A landscape with many peaks, sampled at points; each row gives a point and its height.
A climber steps from a point to the highest of its 2 nearest points, and stops where none of them is higher. Distance is the straight distance between rows; heights are no part of it.
fep: 94; 155; 78; 63; 97; 96; 152; 87; 86; 101; 95; 106; 108; 111; 125; 95; 110; 110; 123; 111; 108; 104; 55  height 346
Zunod: 111; 133; 95; 82; 98; 105; 112; 103; 85; 91; 94; 60; 87; 92; 80; 85; 104; 84; 107; 103; 71; 80; 101  height 193
poka: 71; 60; 96; 140; 118; 68; 117; 101; 95; 86; 122; 103; 96; 103; 72; 105; 84; 89; 77; 113; 133; 128; 132  height 685
Regim: 105; 92; 118; 100; 106; 97; 105; 98; 95; 92; 98; 80; 94; 94; 80; 98; 80; 95; 81; 111; 78; 99; 114  height 729
tabo: 94; 76; 110; 150; 82; 78; 114; 85; 78; 88; 121; 111; 86; 103; 106; 143; 90; 89; 95; 104; 136; 111; 122  height 582
netur: 106; 140; 105; 111; 70; 115; 112; 88; 75; 96; 102; 102; 83; 101; 89; 140; 96; 90; 112; 98; 122; 75; 105  height 300
seza: 111; 92; 73; 93; 110; 99; 103; 112; 113; 100; 102; 75; 108; 106; 84; 64; 123; 103; 105; 109; 75; 94; 112  height 301
rumot: 91; 109; 67; 109; 127; 75; 106; 101; 89; 86; 119; 110; 84; 87; 53; 85; 112; 85; 107; 104; 120; 111; 109  height 672
Nazem: 97; 88; 74; 113; 104; 93; 112; 117; 108; 98; 106; 64; 105; 106; 76; 82; 115; 89; 95; 114; 94; 88; 124  height 269
zaba: 120; 108; 78; 60; 99; 111; 90; 102; 120; 104; 93; 104; 99; 109; 142; 71; 111; 115; 113; 92; 70; 105; 64  height 109
kis: 119; 116; 91; 92; 57; 135; 78; 122; 107; 99; 82; 100; 89; 89; 118; 115; 130; 103; 120; 72; 94; 48; 96  height 276
Gudut: 89; 100; 64; 95; 92; 98; 119; 111; 117; 101; 121; 125; 132; 108; 95; 93; 134; 128; 132; 89; 151; 109; 85  height 631
bag: 73; 118; 106; 92; 120; 96; 111; 100; 99; 122; 93; 128; 139; 107; 104; 96; 102; 107; 95; 118; 138; 130; 81  height 66
puv: 108; 124; 104; 114; 77; 105; 114; 95; 79; 84; 107; 81; 77; 94; 83; 130; 93; 79; 99; 104; 99; 80; 116  height 357
vil: 122; 131; 102; 85; 99; 107; 92; 107; 81; 81; 87; 77; 72; 78; 75; 85; 97; 83; 115; 83; 57; 79; 82  height 275
buk: 91; 72; 133; 109; 118; 74; 83; 77; 88; 104; 112; 119; 103; 93; 94; 116; 68; 118; 74; 108; 109; 118; 103  height 266
timi: 93; 101; 130; 86; 106; 118; 91; 92; 119; 130; 81; 100; 126; 114; 143; 113; 94; 97; 82; 103; 99; 112; 102  height 445
Lod: 115; 65; 74; 99; 110; 112; 56; 111; 126; 107; 100; 110; 102; 102; 89; 57; 115; 114; 109; 95; 82; 111; 100  height 415
giru: 85; 72; 95; 133; 93; 97; 123; 113; 113; 98; 102; 61; 107; 112; 81; 104; 97; 85; 79; 119; 105; 93; 137  height 244
Sofe: 114; 88; 72; 111; 103; 93; 46; 121; 103; 78; 103; 147; 68; 79; 77; 74; 118; 105; 114; 78; 106; 110; 84  height 443
ladi: 87; 89; 115; 101; 119; 79; 116; 96; 99; 99; 99; 90; 108; 110; 76; 81; 81; 97; 77; 122; 94; 114; 120  height 768
meka: 93; 111; 133; 105; 86; 103; 148; 89; 85; 101; 87; 47; 103; 111; 101; 123; 74; 91; 82; 121; 76; 75; 120  height 343
nol: 95; 157; 119; 80; 96; 121; 91; 82; 80; 115; 95; 141; 113; 93; 109; 126; 108; 109; 121; 95; 134; 96; 69  height 182
Zibe: 94; 77; 106; 107; 94; 111; 122; 108; 120; 114; 88; 70; 121; 123; 105; 102; 97; 101; 79; 119; 102; 105; 127  height 208
kagu: 103; 123; 114; 69; 101; 128; 77; 108; 137; 129; 101; 119; 119; 107; 169; 111; 136; 103; 121; 76; 106; 100; 75  height 264
Tozin: 85; 157; 95; 78; 90; 111; 150; 83; 81; 117; 85; 102; 117; 111; 125; 108; 103; 101; 117; 124; 122; 96; 69  height 308
zegi: 108; 99; 132; 94; 97; 107; 94; 90; 86; 98; 88; 93; 90; 89; 97; 117; 69; 106; 82; 94; 75; 93; 108  height 576
sig: 93; 127; 120; 73; 111; 123; 84; 95; 128; 134; 89; 113; 122; 109; 165; 113; 110; 97; 98; 94; 104; 110; 80  height 337
dufev: 112; 110; 86; 86; 89; 109; 101; 104; 108; 110; 98; 98; 104; 103; 96; 90; 117; 103; 113; 94; 110; 98; 93  height 158
Rutar: 105; 92; 133; 93; 91; 110; 125; 89; 98; 108; 82; 57; 103; 113; 115; 114; 75; 95; 74; 115; 58; 84; 119  height 265
besag: 98; 76; 130; 81; 111; 122; 78; 94; 132; 124; 70; 85; 102; 119; 162; 96; 80; 105; 72; 107; 49; 108; 108  height 116
kanev: 93; 115; 75; 126; 126; 65; 106; 98; 66; 64; 122; 98; 77; 85; 62; 105; 102; 60; 102; 100; 119; 107; 113  height 803
rep: 122; 105; 83; 107; 61; 122; 70; 128; 99; 95; 85; 89; 76; 84; 100; 99; 115; 92; 115; 78; 70; 54; 96  height 232
Goseg: 77; 81; 62; 118; 101; 93; 113; 121; 120; 112; 120; 119; 121; 110; 88; 95; 129; 117; 115; 97; 164; 123; 109  height 688
pob: 94; 71; 126; 118; 127; 63; 95; 82; 80; 86; 118; 98; 79; 88; 75; 102; 68; 103; 77; 109; 93; 112; 108  height 231
ret: 71; 71; 74; 136; 105; 97; 114; 126; 119; 109; 113; 101; 120; 111; 81; 101; 110; 101; 96; 110; 154; 122; 127  height 741
varub: 117; 132; 88; 73; 88; 109; 131; 100; 97; 104; 85; 64; 97; 102; 109; 84; 111; 93; 110; 112; 66; 83; 94  height 120
Pupib: 65; 133; 102; 97; 106; 113; 132; 103; 99; 130; 96; 124; 146; 115; 127; 110; 112; 108; 113; 116; 150; 121; 66  height 98
keli: 99; 153; 75; 52; 113; 78; 142; 88; 95; 99; 93; 118; 93; 107; 125; 71; 105; 113; 111; 121; 96; 113; 45  height 460
nozu: 115; 80; 107; 118; 106; 92; 66; 107; 90; 76; 105; 92; 72; 87; 74; 96; 79; 84; 93; 88; 68; 97; 107  height 586
Sife: 75; 88; 102; 116; 123; 80; 115; 98; 105; 98; 107; 109; 109; 102; 70; 94; 86; 101; 82; 119; 124; 127; 120  height 639
Goteg: 77; 155; 114; 91; 107; 116; 118; 81; 84; 125; 93; 130; 131; 102; 109; 124; 105; 102; 116; 108; 146; 106; 70  height 134
pegaz: 107; 130; 65; 69; 119; 85; 119; 99; 88; 82; 117; 97; 93; 87; 74; 63; 120; 105; 126; 97; 80; 98; 76  height 820
niv: 96; 84; 98; 142; 120; 56; 110; 92; 63; 62; 129; 99; 71; 89; 79; 117; 90; 66; 98; 103; 110; 119; 113  height 689
mimug: 110; 100; 105; 74; 86; 134; 62; 120; 139; 114; 92; 116; 116; 99; 153; 100; 139; 114; 121; 60; 102; 85; 85  height 206
Bagu: 85; 74; 125; 133; 103; 89; 78; 93; 102; 105; 123; 146; 108; 105; 112; 145; 89; 105; 87; 88; 158; 118; 105  height 490
Semeg: 89; 147; 114; 83; 93; 109; 151; 90; 81; 111; 79; 82; 109; 111; 108; 105; 88; 92; 100; 135; 106; 95; 97  height 436
tizof: 112; 85; 80; 131; 60; 112; 89; 122; 109; 102; 104; 91; 96; 106; 95; 125; 119; 81; 100; 92; 116; 75; 121  height 127
Zime: 115; 93; 67; 100; 102; 89; 63; 111; 113; 94; 115; 148; 90; 88; 76; 82; 124; 118; 119; 87; 136; 118; 88  height 459
gefu: 102; 149; 71; 55; 118; 79; 139; 96; 87; 87; 102; 102; 89; 91; 100; 65; 110; 105; 120; 114; 80; 108; 68  height 621
sezen: 78; 92; 139; 97; 105; 96; 119; 93; 108; 121; 84; 97; 133; 123; 127; 109; 79; 104; 68; 123; 105; 110; 107  height 611
zap: 104; 77; 106; 118; 71; 122; 86; 110; 124; 112; 97; 87; 119; 113; 116; 131; 110; 95; 88; 93; 113; 81; 126  height 146
gumep: 94; 78; 118; 111; 87; 113; 104; 99; 113; 110; 100; 89; 117; 115; 104; 122; 91; 103; 77; 101; 117; 99; 126  height 172
Fuv: 114; 82; 89; 124; 92; 89; 62; 117; 99; 83; 103; 118; 72; 83; 76; 100; 99; 80; 101; 87; 93; 94; 104  height 534
sezo: 93; 58; 78; 151; 116; 66; 93; 111; 100; 77; 126; 94; 93; 101; 73; 98; 100; 70; 85; 110; 109; 122; 133  height 744
guvid: 92; 69; 154; 93; 125; 85; 64; 70; 95; 111; 100; 129; 109; 86; 117; 114; 60; 129; 74; 95; 89; 121; 86  height 315
nepe: 87; 56; 123; 142; 94; 74; 102; 80; 82; 97; 122; 120; 96; 102; 111; 142; 78; 108; 83; 101; 148; 118; 106  height 540
vali: 119; 122; 119; 87; 100; 115; 84; 104; 85; 82; 68; 86; 64; 71; 82; 84; 67; 89; 108; 67; 38; 78; 84  height 391
riru: 108; 149; 75; 76; 102; 97; 122; 92; 71; 84; 109; 98; 85; 81; 70; 85; 117; 102; 131; 97; 96; 88; 80  height 644
zum: 119; 77; 79; 135; 102; 78; 44; 130; 93; 65; 103; 132; 59; 67; 77; 74; 106; 74; 109; 79; 88; 107; 93  height 487
Notu: 73; 91; 147; 102; 102; 89; 138; 82; 84; 114; 90; 85; 124; 114; 113; 121; 66; 109; 70; 126; 110; 104; 104  height 801
nipe: 98; 68; 101; 156; 95; 64; 121; 94; 66; 71; 130; 89; 81; 96; 99; 132; 96; 61; 99; 102; 120; 112; 130  height 630
Vud: 76; 123; 128; 100; 98; 100; 140; 79; 79; 108; 93; 94; 116; 108; 98; 120; 73; 99; 88; 122; 111; 95; 103  height 610
vaza: 89; 84; 156; 81; 112; 99; 89; 72; 92; 112; 88; 102; 108; 95; 133; 127; 65; 121; 76; 98; 79; 105; 97  height 388
kudab: 103; 55; 103; 128; 124; 77; 75; 104; 95; 75; 120; 78; 82; 97; 73; 82; 82; 87; 79; 100; 70; 105; 116  height 539
fug: 114; 91; 85; 86; 118; 104; 87; 101; 111; 105; 96; 100; 96; 101; 92; 59; 110; 111; 100; 105; 72; 117; 98  height 356
Luf: 93; 104; 70; 95; 119; 85; 105; 105; 105; 96; 116; 119; 107; 96; 65; 74; 120; 115; 112; 103; 124; 120; 99  height 585
Vade: 115; 93; 118; 105; 94; 105; 71; 110; 92; 85; 84; 94; 68; 78; 87; 91; 73; 95; 100; 74; 52; 78; 94  height 511
zofu: 104; 47; 88; 109; 125; 106; 51; 103; 123; 101; 106; 116; 95; 104; 74; 56; 102; 107; 95; 105; 82; 123; 115  height 453
rafe: 113; 125; 84; 66; 98; 104; 123; 96; 111; 114; 83; 83; 100; 109; 130; 78; 110; 107; 103; 110; 82; 101; 77  height 59
rokuf: 101; 57; 132; 89; 106; 127; 39; 103; 134; 104; 74; 125; 99; 97; 127; 96; 79; 114; 92; 67; 62; 102; 114  height 28
zatav: 128; 130; 86; 74; 59; 133; 102; 106; 105; 107; 87; 92; 100; 101; 128; 110; 133; 108; 130; 76; 87; 58; 83  height 341
dega: 95; 97; 85; 97; 109; 95; 77; 101; 116; 110; 112; 136; 116; 100; 86; 90; 119; 119; 110; 92; 143; 125; 91  height 513
vug: 102; 74; 155; 91; 105; 94; 88; 75; 80; 106; 94; 86; 79; 83; 114; 118; 59; 118; 83; 82; 64; 87; 98  height 470
dep: 102; 78; 129; 86; 99; 117; 100; 96; 122; 117; 75; 65; 115; 122; 139; 103; 81; 99; 71; 116; 64; 97; 122  height 185
pizuf: 118; 130; 68; 74; 66; 114; 123; 104; 99; 91; 108; 93; 107; 104; 108; 101; 133; 111; 135; 90; 100; 75; 78  height 438
reka: 121; 101; 87; 66; 87; 125; 74; 111; 126; 111; 85; 111; 107; 100; 141; 85; 126; 122; 120; 72; 77; 91; 78  height 157
budig: 87; 55; 71; 136; 114; 85; 93; 117; 123; 98; 120; 100; 107; 108; 71; 88; 110; 91; 83; 110; 131; 122; 134  height 799
Mabo: 100; 63; 96; 109; 130; 93; 79; 105; 112; 93; 107; 96; 91; 101; 71; 71; 94; 95; 86; 117; 75; 115; 119  height 497
vov: 104; 55; 130; 89; 109; 129; 61; 96; 130; 111; 71; 95; 104; 112; 138; 93; 75; 105; 84; 86; 45; 103; 115  height 65
Fegon: 95; 131; 122; 107; 84; 107; 140; 82; 68; 93; 101; 68; 87; 102; 85; 126; 77; 86; 97; 116; 93; 74; 116  height 444
Lemud: 100; 148; 95; 98; 82; 118; 108; 88; 79; 111; 98; 117; 103; 96; 94; 120; 109; 105; 120; 100; 143; 85; 90  height 243
Zotez: 122; 94; 83; 101; 78; 115; 77; 112; 109; 104; 94; 88; 89; 94; 94; 95; 115; 96; 109; 89; 81; 82; 105  height 198
fusu: 122; 135; 63; 91; 76; 102; 116; 107; 85; 80; 118; 91; 87; 92; 80; 96; 130; 99; 136; 86; 102; 66; 82  height 516
luko: 112; 107; 65; 84; 85; 102; 108; 106; 117; 91; 124; 125; 119; 106; 106; 91; 134; 128; 131; 81; 120; 95; 77  height 569

Two climbers start at each pair of points below. Name the first point that both come to, or write never.
tizof / giru: never
Nazem / varub: nozu
rafe / Zibe: nozu
Pupib / gumep: never

Where does a climber stop that starts at each point below?
vov: Fegon
bag: Fegon
zap: nozu
